A landscape with many valleys, sampled at points; each row gives a point and its height.
From any point a ball takes the steepest step (drop divided by distance) to one of its 2 nearest points. It stops when none of these is lower. Distance is the straight distance between rows; heights are no part of it.
(736) h=288: [ -2   4  -9  -1   6   4   2   6  -6   1  -6   0 -16  -6  11   0 -11  -2
  21  -4   1   5  -3 -11  15  14 -14  -2  13   9   3   4  -8  -5   2   8
  15   2  -8  -2 -12]
(890) h=568: [  9  10  17  -2 -13  -5  24  -2  -5 -15  -5   0  15  11   7  21   1 -11
  -4   0  18   3   9  -7 -30  -4   2  -9   8   3 -19 -12 -16  -8  11  -2
   4  11   0  -5  11]
(791) h=465: [  8   1  -2  -4  13  -6 -20   1   5  -3   9 -11   1  -5 -13  -1  10  -2
  -9 -12  27   2  -2  -5   6  -5  10  13   3   7  12  10   1  19 -14   7
 -10   6  -5   8  13]
(1147) h=464: [  0  10  -7   7   4  15   8  -1 -17   0  -5  12   2   2   9   3   4  -8
  16  -8   7  -8  12  -1 -16   7 -20 -13   5  -9 -11   4 -22  -1  18   0
  -2  14 -13  11  -9]
(247) h=855: [  1  -2   4 -10 -22   4   2  -8   3 -17 -10   9  21  -4  13   4   2  -2
   6   4  -2   1  -3  -7 -14  -1 -12  -2   3   5  -6 -13  -5  -6   1 -16
   9  -4   2 -11   9]
(67) h=496: [ 11  -2   0   9   4  -4   7 -10 -15   1  -7   3 -16   6   2  11   4  -1
  -8   9  -9  -8  -7  -4 -12 -13   0 -13  17  19  11  11 -11   4  -2   1
   5  -1   6   1 -10]
(857) h=566: [  8  14   1   1  10   2   4   0 -10  -6  -4  -1 -12  -1   4   9  -7  -7
  12  -8  27  -1  -1 -10   2  -3  -6  -4  26  11   7  11 -18   6   0   7
   2   2 -15   6  -1]
(183) h=516: [ -2   8 -13 -10  -8  -5   4   7  -3 -10  -9   3   5  -4   7   8  -7  -8
  21  -7   5  28  17   1   8  24 -12   5  -4  -1 -21  -2 -12 -10   8  -5
  13   3  -2  -6   2]
(312) h=536: [-11  -7   0   1  16  -2  11   7 -10   4  22 -16  -1   5 -12 -18   1  -4
   6   3 -20  -3  -3  -8 -19  13 -14  -9 -18 -14   6   0  13 -39   4  -5
  -5 -10  -1  -3 -11]
(469) h=538: [  4  -3   8  -2  -7 -13  -6  -8   5  -4 -10 -13  14   4  -3  14  11   5
 -24  -2  24   1   7  -1   0 -11   5   2   6   5   3   0  -7   6   0   2
  -1   2   8  -7  32]
(585) h=426: [ -2  -9   6  -9  14  -6  -3  13   0  -5   5 -11  -3 -11   3 -15  -8  -4
  12   1   2   4 -24 -28 -22   2  -5   4   2  -7   1   0   4 -27  -9   1
   0  -9  -6  -2 -13]
(537) h=308: [  9 -10  -4  -1  17  -7   9   3   6   3   8  -5   4  12   0   0   1  -8
 -17 -10  28   7   9   2 -16  -1   6  -2   6 -12 -14   8  -6  -4  -5  10
 -10   9  -3   5   7]
(173) h=506: [  8  -2   0  -8   6 -10  -4  -2   6  -1   4 -10   9   6  -7   5   4   1
 -19  -7  30   4   7  -2   0 -12  10   6   6   5  -3   8  -7  11 -17   7
  -5   5   4   2  21]
(475) h=278: [-14 -10   0  18  -1   0   2  15  -9  16  16  -2 -17   2   1   4 -16  17
   0  -7 -13 -12  -4 -11   6  11  17  -6 -14   6   4  13  22 -11  -5   3
  11  11   5  11 -24]
(151) h=356: [ 10   4  -1   0  18  -7 -12  -1 -10  -5  13 -12 -11   5 -11  -2  -2   1
  -8  -1   3   6 -11 -12  14   4   4  15  -6  13  13  14  -4   4 -12   3
 -11   1 -12  -6   0]
(567) h=321: [ -7 -10  -5   6   0 -16  -3  14 -11  12  16  -3 -26  -4   4   3 -10   3
   0  -5 -10  -7   4 -11  16  14  17  -3 -12  16   1  19  12 -10  -7   7
   0  -2   5   1 -21]
(666) h=507: [ -6  -3  11 -10  13  -1   8  10  -3  -3  16 -17   9   6 -16 -21  -1 -10
   5   3  -3   9  -9  -7 -20   7 -10  -7  -7 -17  -6  -2  11 -36  -2  -3
  -2  -9  -5  -5  -3]
(917) h=235: [ 12  -7  -7  11  -2 -15  -6  -1 -10  -5  -4   3  -9  -6   4   8   8  -1
   3   9  -5  10 -12  -6 -15   1  14  -1   7  32  14   5 -10   4   3  -1
  -1 -10  24   2  -7]
(1111) h=407: [ -4  -9 -13  -4  -4 -10  -4  -2  14   5  -4   3   4 -11  10 -13  -2   2
  10  -2  -5   5   1   2  -4  -1   9  -7  -8   2 -10  -3   9  -1  -4  -3
   8  -8  20  12  -9]
(606) h=399: [ 15  -8  -5 -11  -6  -7  16   8  12   2   4  -2  31   8   7 -11  -2 -11
   9   1   9   1   3  -7 -34   8   6  -8   4  -6 -25 -12   5 -23   5  -4
  -4  11  15   0   8]
(1051) h=322: [  2  20  -4  15 -24  13  10   1   0   3  -4  19  20  -1   8  13 -12  -9
  12   2  23  -5  14  -1  -9  -7 -10  -1   1 -17 -16 -12 -14   9  14   7
 -10  15   2   6  19]
(1216) h=444: [  1   6  12  -5 -16  10  24   2  15  -3 -11  -4   7  -1  -7   3  -6   1
 -11  11   0  -8 -14  -4  -5 -16 -12  -5  15  -5   0  -8  -1  -8 -16  -5
   2  -7  -4   0   0]
(1266) h=423: [ -3   0  -8 -10   2  -3  -7   5  -9  -7   2  10 -10   2   0  -5   2   2
   4  -3 -20   9  18   9  20  17  -5   8 -16   2  -8  10  -3   0  16  -9
   0  -5  -5   3 -11]
(504) h=599: [ 11   1  13  -4  -8   3  12  -3   1 -12  -5   1  10   7   0  10  10  -7
 -11   1  18   2  -1  -7 -20 -15  -1  -6  14  -3  -4  -6  -7  -5  -3  -5
   7   1  -1  -4  11]
(3) h=501: [  3   9   0   1  -1  -9   3  -3   0  -3  -3  -1   6   9   1  14  -3  -1
  -6 -10  24   8  21  10  -7   0   4   3   3  -6 -17   9 -16   8   4   1
  -3  10   1  11  21]
(579) h=324: [  4 -14 -10   0  26 -14 -15   4   2   2  12 -13  -6  -3  -4 -16   6  -4
  -6 -12  14   6  -5 -11  -7   2  20   6  -8  10  12  12  11   4 -10   5
 -10  -3   3   9  -9]
(1104) h=561: [-11   5  -8  -2   8  17   0  18 -10  -3  -5   4   0 -10   9  -2 -12 -16
  34  -6   9   8   6  -1  12  17 -21   2   3  -5  -1  -1 -16  -6  15   6
   4   4 -26  -2 -10]
(409) h=256: [  9  -4  -6  -6  16  -3  -2   0   5   0   2   0  -3  -2   4  -6  10  -7
  -3 -12  25   2   1 -12 -17  -8  10  -1  10  -5  -4   4  -5  -1  -2   5
  -1   7   6  15  -1]
(120) h=494: [  3  15   5  -5 -10   7  17  -1   6  -7  -9  -1   8   2 -11   9 -10  10
  -3   9   6   1   1   5   9  -7 -17  -3   9   0  -6  -1 -10  -3  -7  -9
   7  -5  -9   4   6]
(1116) h=881: [ -1   6   4 -13 -14  -4   2  -6  14 -20 -13  -3  20   1  -3   0  -3   7
  -4  10   1  17  -1  -3  -1   3 -11  11  -4   2  -9 -11  -5 -10  -1 -18
  10  -9   4 -10  15]
(867) h=572: [  2   1 -12  -8 -15 -15 -17   9   1  15   4  -6 -21  -9  -2   5 -15   7
   7  -5  -8  -4  -6   0  34  12  18   4  -6  18   2   3  15   8  -3  11
  11  -8   7   3   5]
(1174) h=468: [ -8  -1  11  -4  10  10   2  11   2  -9   9  -8   2  -3  -8 -11  -6  -4
   6   7   1   9 -12 -20 -14   1 -14   4  -4 -17  -4  -3   3 -26  -7   1
  -7  -7 -16  -3 -10]
(652) h=418: [ -8  -7   0  -4  -1  -5  -4  -5   9  10   3  -9  -6   0  -9  -5  -7  13
 -12  -4 -12  -1  -3  10  14  -6  14  -1 -13   3   4   0  20   9 -13  -3
   4  -6   9   7  -1]
(307) h=429: [  0   7   5   1   5   4   5  -5  -7   4   2  -3   2  15 -10  10   4   2
 -12  -3   4   2  22  15   6   5  -4   2   4 -10 -10  16 -15   8  -3  -3
  -7   7 -16   4   6]
(1119) h=432: [  3  13   3   5  -1  12  13  -7  -9  -2 -10   9  -3   8   1   9   4   2
   0  -3   2  -6  11   6  -1  -2 -17  -9  13  -1  -3   5 -17   2   7  -4
   2  10 -11  10  -5]
(1237) h=379: [ -3   6  -4  -9 -11 -11 -13   3 -14  -7   0  13 -22   5  -1   1  -6  -5
  10  -1 -16   6  24  15  27  14   2   8  -6  18 -12  15   1   8  11  -4
   4 -15   5  -5  -4]
(415) h=157: [ -3   6  -8   6   7   3   6   6  -2  18   0   7 -23  -5   7   1 -15  12
   7  -6 -12 -18  10  -1  18   5  -1 -10  10   3   1  14   4   8  -1  16
   9   9  -2  20 -10]
(1160) h=306: [ -3 -11   7  25  -4  10   4  -7   5  18   2   3  -7   0   3   3   2  11
 -12  19 -18 -18 -20  12  -1 -14  11 -13   1  -2  10  -9  17   9  -4   4
   8  -3  10   2 -10]
(807) h=672: [ -5   5   4   2 -11  17  -3  -5  12   2  -9  12  19   1   2  -1  13   0
  -7   1   6  -5  10  10   6  -7 -10   5  -7 -25  -3 -15  -2   9   3  -3
  -6  12   3  -4  15]
(36) h=179: [  0  -6  10   7  11   4  15  -5  -6   2   4  -9   0  12 -10  -7   1  -3
 -13  14 -22  -3 -15   3 -12  -3  -8  -6   4 -11   8  -2   6 -14  -6  -4
  -5  -6  -4 -12 -16]
(693) h=611: [  2   5  -6   5  -1  -9 -10   7  -3  -2   3   0 -11  -7   3   0 -16  11
   1  16 -14   6 -21  -5  15  12  11   7  -1  18  14   3   1  -1  -3   1
  13  -7   9  -3  -7]
(473) h=631: [ -4   9  -8  -1  -4  19   5  -2  -7   0  -7  17   6 -11  12  -5  -3   6
  10   4 -17 -13  -1   0  -3   3 -23  -5   5  -3  -4  -9  -2  -1   4   1
   3   6  -6   7 -10]
(521) h=630: [ 11  11 -11   0   2  -8 -18   5  -7   5   3   3 -21   1  -3   4 -12   7
   4   7 -12   2  -6   0  26  14  12   9  -3  23  16   6   3  11   0   9
   6  -3   2  -3   4]
(344) h=228: [ -1  -1   5   5   7   0  -1  -9  -7  -2  -3   0  -7   8  -6  -1   2   2
 -15  10 -21   5   1   8  -1   0  -6  -2  -3   1   3   3  -3  -4  -1  -9
  -3  -4  -3  -3 -10]
(333) h=133: [  0 -10   3   9   7   3 -15  -6  10   2   6  -1  -3  -8   7 -11  20  -6
  -5   1   4  -4 -15  -2 -12 -18  14   5  -1  -3  18  -7  15  14  -3   3
  -9  -4   8  -1  -3]
(427) h=493: [  2   2  -3  -6  -6 -10 -18   1   6   7   4 -12  -9 -10 -10   1 -11  15
  -4  -4  -9  -2 -11   2  23   1  21   5 -16  11  14  -3  23  16 -12   5
   3  -9   9   8  11]
(433) h=220: [  3 -11   5  -1  -1  -9 -23 -14   4   8  -2 -12  -1   5 -14   4   9   7
 -20   5  -3  -6  11  12  17  -9  12   1  -3  16  12  10   8  18 -13   5
 -12  -5  11  -7  13]
(551) h=226: [  7 -15   9 -15  -5  -8  10  -2 -11 -11  -1  -2  19   3   8 -11   3 -10
  12  15 -13   9 -20 -13 -30  -7  -1   2  11  11  -5 -10  -1 -26   3 -14
   3  -7   2 -17  -8]
(686) h=336: [  7  -3   3   0  -5 -14  -1   2  -7  -9   0  -3   1  -5  10  -1  -5   4
   3  21 -14   8 -31 -16 -13   0   8  12   0  16  11  -7  -7 -14  -3  -8
   7 -12  14 -11 -15]
(124) h=282: [ -7   2 -12 -11 -11   6   3   8  13  10   0  -1  -8 -13   0  -3 -12   6
  15 -25  -3  -9  10   2  25   6   8  -4 -16 -13 -12  -2  19   1  -7   9
  11   5   4  20   0]
(103) h=466: [ -9  10   8   8  -6  -1  10  -6  -2   4   2  -1   8  14  -4  17  -7   1
 -11  -4  13   3  28  21   7   5  -1  11   2  -9 -11   4 -19  13   7   2
  -9   8  -7   7  25]
(457) h=275: [ -1  10   1   0  -7   4   0 -13   0  -8 -10   7  -5   2   1   2  -1   8
  -3   5 -14   0   0   8   8  -3 -14   0   3   6   2  -3  -6   7   5  -8
   2  -1   0  -3   3]
(355) h=740: [ -6  -4  17   2 -14  11   6   0  22  -4  -6   2  22   9  -8   3  18  -1
 -17   4   3  -5   7  12   0  -5  -5   3   0 -21  -2 -19   5  -7   0  -4
  -1  -6  -3 -24  15]
(799) h=526: [ -8   8  -1   4  11  24 -10  15 -15 -12   6   6  -4 -12   3  -5 -11 -12
  23  -4   5   2  -1  -4  -2   8 -25   3  -5 -16  -3   2 -15  -9  18   4
  -9   5 -30   2 -11]
(697) h=262: [ -2 -11   9  14 -10   7  -4 -14  11   4   0   1  -4  -3   6   2  13  11
 -15  16 -16  -8 -11  11   3 -18   6  -1  -6   1  16 -13  14  14   1   1
   0 -11   9  -6   1]
(776) h=323: [  6  -5 -13   6  11 -19 -14   5 -11   5  14  -2 -19  -1  -3  -2   1  -4
  -2   0  -4   3   6  -5   3  12  25   3  -7  28  13  22   2   9 -12  16
 -14  -6   8   7 -11]
(1289) h=386: [ 11  -8   1  -2  -7   7   4   3  -4 -10   5  20  21  -2  15  -1   5 -22
  11  -5  17   0   3 -20 -36  -4   7   0   2 -13 -20  -7  -3  -2   5   1
  -3  20   3  -3   8]
(1188) h=74: [  4  -7  -5   5   9   4 -20 -11   5   0   2   6  -7  -7   9  -6  17  -1
  -4  -6   6   0  -2   5  -2 -17   7   3  -3  -1   9   3   1  18   8   0
  -4   4   7  13   3]
(608) h=515: [ -5   1  10  -4  10   8  -1  13   6  -9  15 -10   0  -5 -19  -6  -7  -7
  -5   1  11  12  -2  -6  -1   0   0   7 -10 -26  -6   2   5 -16  -6   0
 -10  -5 -25   5  -1]
(827) h=517: [  4   2 -12  -7   9 -15 -22  -5  -3 -13   1  -1  -7  -2   1   2   6  -3
   9  -8   5  23   5  -3   4  11   5  11  -6  17   1   9  -7   4   9  -9
   1  -3   2  -1   0]
(787) h=355: [ 11  -6   1  -8   3  -8  10   3  12  -7   3  -4  16  12   3  -6   0  -8
  -9  -4  20  10   1  -2 -30   0   9  -3   7  -6 -18  -5  -1 -15   1   2
  -2  12   7   3   7]
(305) h=562: [-14  -7  -5   3   6  -7  12  10 -17   5  13  -6 -11   4 -10  -8  -2   6
   2   5 -26  -3   4  -1   4  14  -6  -6 -28 -10   1   0  11 -29   3  -8
  -6  -7  -6  -6 -14]
(765) h=528: [ 13   3  -4   2   6  -8   1  -7  -5   0  -6  -1 -13   2  -3  10   6   2
  -5  -7  14  -4   0  -8  -7 -10  -4  -7  18  14   1  13 -14   6  -4   1
   3   5   0   7   0]
(277) h=329: [  0   9  -4  -3  -9  -7 -12  -7  -5  -5  -8   6 -15   4   0   3  -7   7
   0   6 -15   4  13  11  20   2   0   1   2  19   3   8   0  13  10  -5
   3  -8   9  -4   7]
(49) h=227: [ -2  13  -7   1  11   1   1   1 -13   5 -14   1 -21   2   5   7 -12  -7
  26  -4  11   3   0   0  23   8  -4  -1  18  21   6  -1 -15  10   8   9
  14  -1  -9   2   3]
(241) h=217: [-10  14  -7   1   2  15  -3  -2  -5  -1 -13  11   7   2   8   1  -8 -14
  24 -11  11  -2   7  14   4   5 -13  -4   0  -4  -4  -7 -16  11  21  -1
   0  11 -19   8   8]
(1057) h=358: [ -8 -11   7  11  -3   0   8 -10   6  15   2 -13  -1   3 -12  -5  -5   9
 -14   7 -15  -6 -15  15   0  -7  17  -7  -2   2   9   0  23   2  -8  -2
   4  -6  16  -1  -7]
(957) h=796: [ -6  -7   5   5 -12  15  12 -14  -9  -4  -4  16  16   1   8   0  15   0
  -5  14 -26  -5  -1   6 -17  -6 -14   0  -1  -3   2 -13  -1   3   7 -16
  -2  -6   0 -13  -7]
(115) h=546: [ -3   5  -7   0  -4 -14  -5   9   6   6   5 -11  -3 -15   6  -2 -14  14
   8   1  -5   2 -30 -14  16   9  11  10  -5  10   5  -6  13  -3 -10   3
  23  -6  14   1  -7]
(1026) h=594: [ -5  -5   3  -3   7   0  14  11  -4   1  11 -11  -4   5 -14  -5  -5   7
  -4  -8  -7   0   4  -5   6  11  -3  -3 -25 -13  -4   1  14 -23  -7  -6
  -4  -2 -17   4  -8]
(191) h=560: [ -8   1   4   4   6   6  13  18   2   0  23 -16   6   5 -23  -1  -5  -9
 -11  -1  14  11   8   5  -6  10   2   3 -12 -31  -9  -7  16 -25  -6   8
 -17  -1 -26  -1   2]
(1152) h=475: [ -4  -2  -5  -6   0  -9   5   5  15  -1   0  -9  -3 -12   3  -7  -8   9
  10  -4  -2   1 -16 -14  -3   3   3   1  -2   5  -2  -2  10  -7 -13  -2
  11  -9   8   2 -11]
(461) h=367: [  2 -17 -15   0  15 -19 -19   6   1   6   8  -3 -12  -9   4 -10   4  -6
   4 -12   9   5   7  -4   2   7  23   0 -10  13   1  20   8   7  -2   9
  -8  -6  15  18 -10]
(1024) h=284: [  9  -8  -5   3 -11 -11  -8   1  -6   3  -2   3   2 -15  14   1   2   3
  13  12  -6  12 -29 -11 -12  -2  10   6   6  25   9 -11  -3   1  -1  -1
  11 -14  23   2  -4]
(374) h=779: [ -9  -9   5   7  -7  12   8 -10   5   7  -1   8  14  10   0  -8  20   1
  -9  15 -23  -5   5  22 -11   0  -4  -5  -5 -11   5 -17   8   2   7 -12
  -7 -11   8 -16 -10]
(116) h=718: [ -5   0   9  10  -1   2  12  -1  16   7  -6   4  17  14 -11   9  15   7
 -20  -1   8  -9  17  22   0  -1  -3   4   2 -19 -10 -10  -9   1   5   3
  -7   4   2 -16  13]
(1290) h=281: [  5  -3 -11   4   7 -18 -10   1 -11   1   1   4 -18  -2   0   3   1   1
   2   0  -4   8   2  -5   6  10   7   0   9  27   5  19  -5   3  -2   2
  -1  -9  13   0 -11]
(289) h=56: [  2  11 -11  -3  -2  -2  -7   8  -1  20  -7   1 -22  -4   1   5 -17  17
  10   2 -14 -15   2   6  28  -2   6 -12  10   9   4   4  12  10   4  15
  20  -1   2  11   2]
(834) h=492: [ -2   6   5   7  15  20   0   6 -18  -4   6   2  -7   0  -1   3   3  -6
   7  -1   8  -3   8  -7 -13   5 -24  -6   4 -20  -8   5 -17 -11  12   5
  -9  11 -21  11 -13]
(190) h=263: [  2 -11   5  -3   2 -12  -8  -9  11  11   1 -22  10  12 -19   1  10   2
 -23  -5  11  -6  -1  11  13 -10  14  -6   1   3  11   2   9  11 -22   7
  -7  -1   5  -9  13]
(45) h=272: [ -7  23  -5  10 -10  19   5   5  -2   5  -9  18  11   1   3   4 -14  -8
  19   3  20  -3  16  14   8  -2 -11   4   4 -21  -4  -7 -17   9  17   4
  -4  13 -14  13  14]
(1293) h=411: [  2   3   1 -10  15   0 -17  -5   5  -5   5  -6  -6  -1  -5  -6   2   2
  -5  -5   7   8  -1   2  14  -2   3  18 -10   1   8   9   0  15   0  -3
  -7   4  -9   2   6]
(729) h=162: [ -8  14  -1   2   7   5  -4  -9  -8  -6 -12   7  -7   9  10   7  -4 -11
  19  -7  12  -5   0   7  12   2  -5 -10   8  13   5  -4 -17  12  20  -3
   7   2 -18  -2   3]
(334) h=381: [  1  -4   5  -2   8 -13   2  12  -5  -6   3 -13  -5  -3   4  -5 -12   3
   9  10 -10   7 -27 -24  -9   9  -3   7  -1   4   8  -4  -7 -23 -11  -2
   8 -11   4 -11 -15]
(403) h=467: [  7   2   5   8  -3  13  15 -10 -10   0  -5   8  -9   5  10  10  15  -2
  -6   0  -7 -15   3  -2 -12 -17  -9 -13  18  -1   5   2  -6  10   0   1
   7   6  -1  -1  -4]
(497) h=125: [  2 -11   9   9  13  -4 -11 -14   4  -1   4  -7   0  14 -11  -1  15  -2
 -21   4  -3   5  -2  12   0  -4   5  12  -7   1  16   1   4   4   0 -10
 -13  -5  -4 -24  -5]
(670) h=395: [ -2   6  12   2 -13   8   7   2   9  -2  -4  -2  -3  -6   1  -2  -4   6
  -6  14 -12  -9 -32 -14  -3 -17  -4   2  11   1   5  -6   8   0 -14   1
   6  -5  -2  -3  -4]
(559) h=697: [-10  12   0   6   1  11   4   3   5   9  -2   5  10   9  -7   6  11   2
 -11   2   9  -1  17  21   0   3  -7  10  -6 -30 -13  -7 -14  13  11  -4
 -16  15  -3  -5   6]
(671) h=833: [  3   3   1  -5 -20  18  10  -4 -10 -10  -8  29  24 -15  14   4   0 -10
  13   2  -4 -12  -1 -12 -17   1 -16  -3   8  -6  -8  -9   2   2  -1 -12
   1   4  -3 -11  13]
(748) h=417: [ 12 -13   2  -8  -8   4  17   4  -3   0   9  14  31   4  12 -11  10 -19
   9   2   6  -2   4 -12 -37  -8  12  -9   9 -10 -13 -10   5 -13   2   0
  -4  13  14  -9   7]
(639) h=172: [ -4 -15   2   3   9  -9 -15 -13   1   5  12  -9  -3  12 -12  -3   5  -2
 -19   6  -9  13   9  12   9   0  17   5 -14  13   9  13  11   9  -6  -3
 -17 -10  10 -14   0]
(877) h=815: [ -4  -6  -3   1 -11  23   6 -10 -17  -7  -2  27  17 -13  20   2  10 -11
   6   1 -17 -10   3  -3 -20  -3 -14  -4  -4 -12   2  -8   1  12   8  -9
  -3  -2   0  -8   3]
(430) h=346: [  2  -2  -1  -2  11  -1  11  15  -4  -1   6  -6 -14  -9   3  -1  -9   3
   9  -6   3   0   3 -14   9   9  -8  -2  -1  -1  -2  12  -5 -16  -7   3
   3  -2 -12   7 -13]
(796) h=359: [-12   1  -7  -6   4   5   2   5   6  11   8   2  -9  -6  -1  -4  -2   7
   1 -14 -17 -11  12   7  17   8   1  -1 -16  -9  -8   8  10   3  -1   2
   0   6  -1  19 -11]
(357) h=390: [  2   1  -1  -3  16   0  11   5 -11   0   3   0  -7   8  -5   3   1   1
  -1  -4   1   1  18  -3   3   8 -13  -4   0  -8  -8  15  -9  -8  -3  -2
  -3   5 -14  10  -9]
(1082) h=127: [  0  -6  12  -6  -7   5  14  -1   0  -4  -4  -3  15   5  -1 -10   4  -4
  -5  16 -23  -2 -22  -1 -19  -8 -10   0   3  -6   1 -10  10 -16  -2 -12
  -1  -8  -2 -14  -8]
(1136) h=201: [ 12  11  -1  -2   3  -2 -15  -1  -3   5  -8  -5 -11  -4  -5   4  -5   6
   9  -4  12  -6  -7  -2  21  -3   3  -1  13  19  21  -1  -4  23  -3  13
  -2   2  -6   7  18]
(40) h=614: [ -2 -10   2  -7   3 -11 -19 -13  16  -4  -1  -6  13   0  -3  -3  14   7
 -20  -1  10   9   9   8   6 -11  12   4  -7   0   7  -5   5   9   6  -6
  -1  -4  13  -5  18]
(978) h=216: [ -4  -7  10  10   0   5 -15 -19  10   2  -2   3  -7   1   0   3  12   9
 -17  10 -16  -1   8  20  14 -10   6  10  -9   0  13  -7   6  19   6  -5
  -6  -4   8 -11   4]
(516) h=576: [  5   4   2 -12  -3 -11 -21  -5  11 -11  -7  -8   8  -3  -3   6   5   9
  -6  -8  20   8   3   1  14  -5   4  10  -2   7   7  -3  -4  11   1  -5
  -1  -5   7  -1  29]
(946) h=351: [ -1   2   7  13   2   6   7  -2   0   9  -1   0 -11   0   0  -2   2   8
 -12  11 -11 -17 -22  -5  -6 -14   1  -4  10  -5   9  -1  11   3 -11   5
   5   3  -1   2 -14]
(506) h=539: [  9   4   4  -1  -4 -13   9  -6   1 -15  -5   1  10   7  13  16  -3  -7
   2 -13  24  11   9  -3 -22   2   5  -1   4   5 -21  -2 -21  -2   9   0
   4   9   6  -3  15]
(1096) h=409: [ -7  -8  -5  -6   0  -6  -4   7  -7   3  11   2 -18   0  -5  -4  -1  -1
  -2  -8 -23  -6  15   4  18  15   5   7 -29  -4 -12   9  12 -10   7  -4
  -9  -3 -10   6 -17]
(214) h=195: [  4  -3   0  -4  10   2  -9   2   5  -4   5  -3  -8  -9   4 -12   7  -3
   0  -3   9  -1 -18 -13  -8 -12   5   6   6   1   7   1   1   3  -5   5
  -3   0   0   7 -10]
(246) h=632: [  3  -3  20   4  -8   2  22   3   9  -3   1  -2  11  13 -10  16   6 -12
 -23   1  22   0   3   8 -16 -15   0  -3  23 -15  -4   0  -8  -6  -7   7
  -3   3  -6 -13   9]
(545) h=647: [ -5  -6  -1  -1  -3   3  -6 -10  16   2  -6   4  12   0   3  -9  13   3
 -10  -1  -4  -1   9  13   0  -9   5  -1 -10 -15  -2 -13   7   6   3  -7
  -1   1  10  -1   9]
(148) h=271: [ -6   4 -15  -8 -12   3  -4   8   8  13 -15  10  -3 -12   7  -9 -11   6
  22 -10 -13  -3  11  12  25   7  -6  -6   1  -3  -8  -8   3   8   5  10
  11   3  10  13   4]
(940) h=180: [  7 -11  16 -12 -13   4  19  -3  -1 -14   0  -3  22  13   3  -3  13 -10
   0  15 -13   2 -11  -5 -29 -14  -2  -6  12   3   0  -8   2 -20   2 -15
   5  -2   2 -21   1]
(397) h=169: [  0   1  12   6   1   1 -18 -23  -1 -10  -2  -2  -5   8  -3   6  17   1
 -14   4  -4   5   3   9   9  -3  -1  14  -6   7  15   3  -5  15  11 -12
  -6  -1  -5 -16   8]
(1154) h=345: [ -9  -5 -18  -9 -16  -4 -12   1  15   8 -12  11  10 -23  12 -13  -9   2
  17 -11 -12   2   9   9   7   4   2 -11 -13  -9 -13  -8   9   6   1   2
   4  -2  21  14  -2]
(1276) h=265: [ -4  -6   0   3  17  -5 -14   2   4  -4  11 -13  -5  -6  -6 -19   0   1
  -1  -4   6   5 -29 -13 -10  -4  19  15  -6   0  17   2  18   6  -7   3
 -10  -5   3   4 -13]
(784) h=177: [ -4   6  -9 -10 -14  -5   3   7   9  16  -8  -2 -12 -12   1   2 -15  18
  10 -12  -8  -8   5   4  28   2   1 -13   3  -1  -5  -1  12   4  -9  12
  16  -1  11  17   2]
(1298) h=474: [ -3   9 -10  -8   3  -5  -8   0  -3 -13  -5   3  -3   3   4   3  -1  -8
  16 -11   7  19   7   7  17  15  -7   8  -8   8  -5   4 -11   3  17  -6
   9   1 -12  -4   1]
(98) h=307: [  2  -6  -2  -2  10 -12  -1  -4   2   6   8 -15  -4   8 -19  -3  -1   2
 -18  -1   3  -4  -8  -5   6  -4  10   0  -1  11  10  14   4   7 -21   3
  -6  -2  -4  -5   2]
(627) h=597: [ -6   6 -16  -1  -3  18   2  12  -2   5 -12  11   4 -14  12  -5  -9  -4
  30  -4  -3  -4   6   1  11  13 -22  -1   5  -3  -8  -5  -9   0   5   8
   5   8  -8   6  -5]
(202) h=470: [  1  18   3   1 -12  16  12   2  -4  -7 -10  10   9  -4   4   6 -10  -5
  13   5  12  -1   1   1  -1   2 -20  -5  10  -3  -4  -7 -13  -6   1   0
   0   1 -14   6  -1]
(599) h=760: [-12  -2   8   2 -11   5  13  -3  17   5  -3   0  28  13 -14  -6  18   6
 -14   7 -13 -10   5  23  -2   2  -5  -6  -4 -20   0 -20   8  -6   4 -11
  -3  -2   8 -26   1]
(1038) h=136: [  9   3   1   5  -1   6 -16  -9   3   0  -5   2 -11  -8   6   2   9   6
  -6   2   5  -6  -6   3  12 -16  -2   3   8   5  18  -5   3  16   2   5
  -4   5   0   4  13]
(184) h=225: [ -7  -1  -2  13   5   0   6   7  -2  22   4  -4 -21  -3  -2   8 -14  15
  -7  -1 -14 -21   0  -4   8   0  12 -16   2   6   0  15  16  -2 -10  11
  14   8   5  16 -17]
(199) h=357: [ 10   9   3   9 -14   8  12   4  -2  -4   0  17  18   2  11  13  -3 -19
  10  -3  20  -4  10 -11 -29  -6  -2  -4   6 -11 -22  -9 -13   2   9   9
  -8  16   1   2  11]

Where does a ball stop that starts at each point below?
(305) => (917)
(504) => (729)
(116) => (497)
(191) => (917)
(1116) => (497)
(521) => (497)
(791) => (497)

Call two points neighbours if one is among the 2 nearest of the other. Go from one point of each pair to the other, from neighbour to neighbour, staying as low as possible. Name the highest point that can't be avoided.
(917) / (1188) => (461)
(1119) / (497) => (120)
(289) / (1082) => (1266)
(289) / (917) => (776)
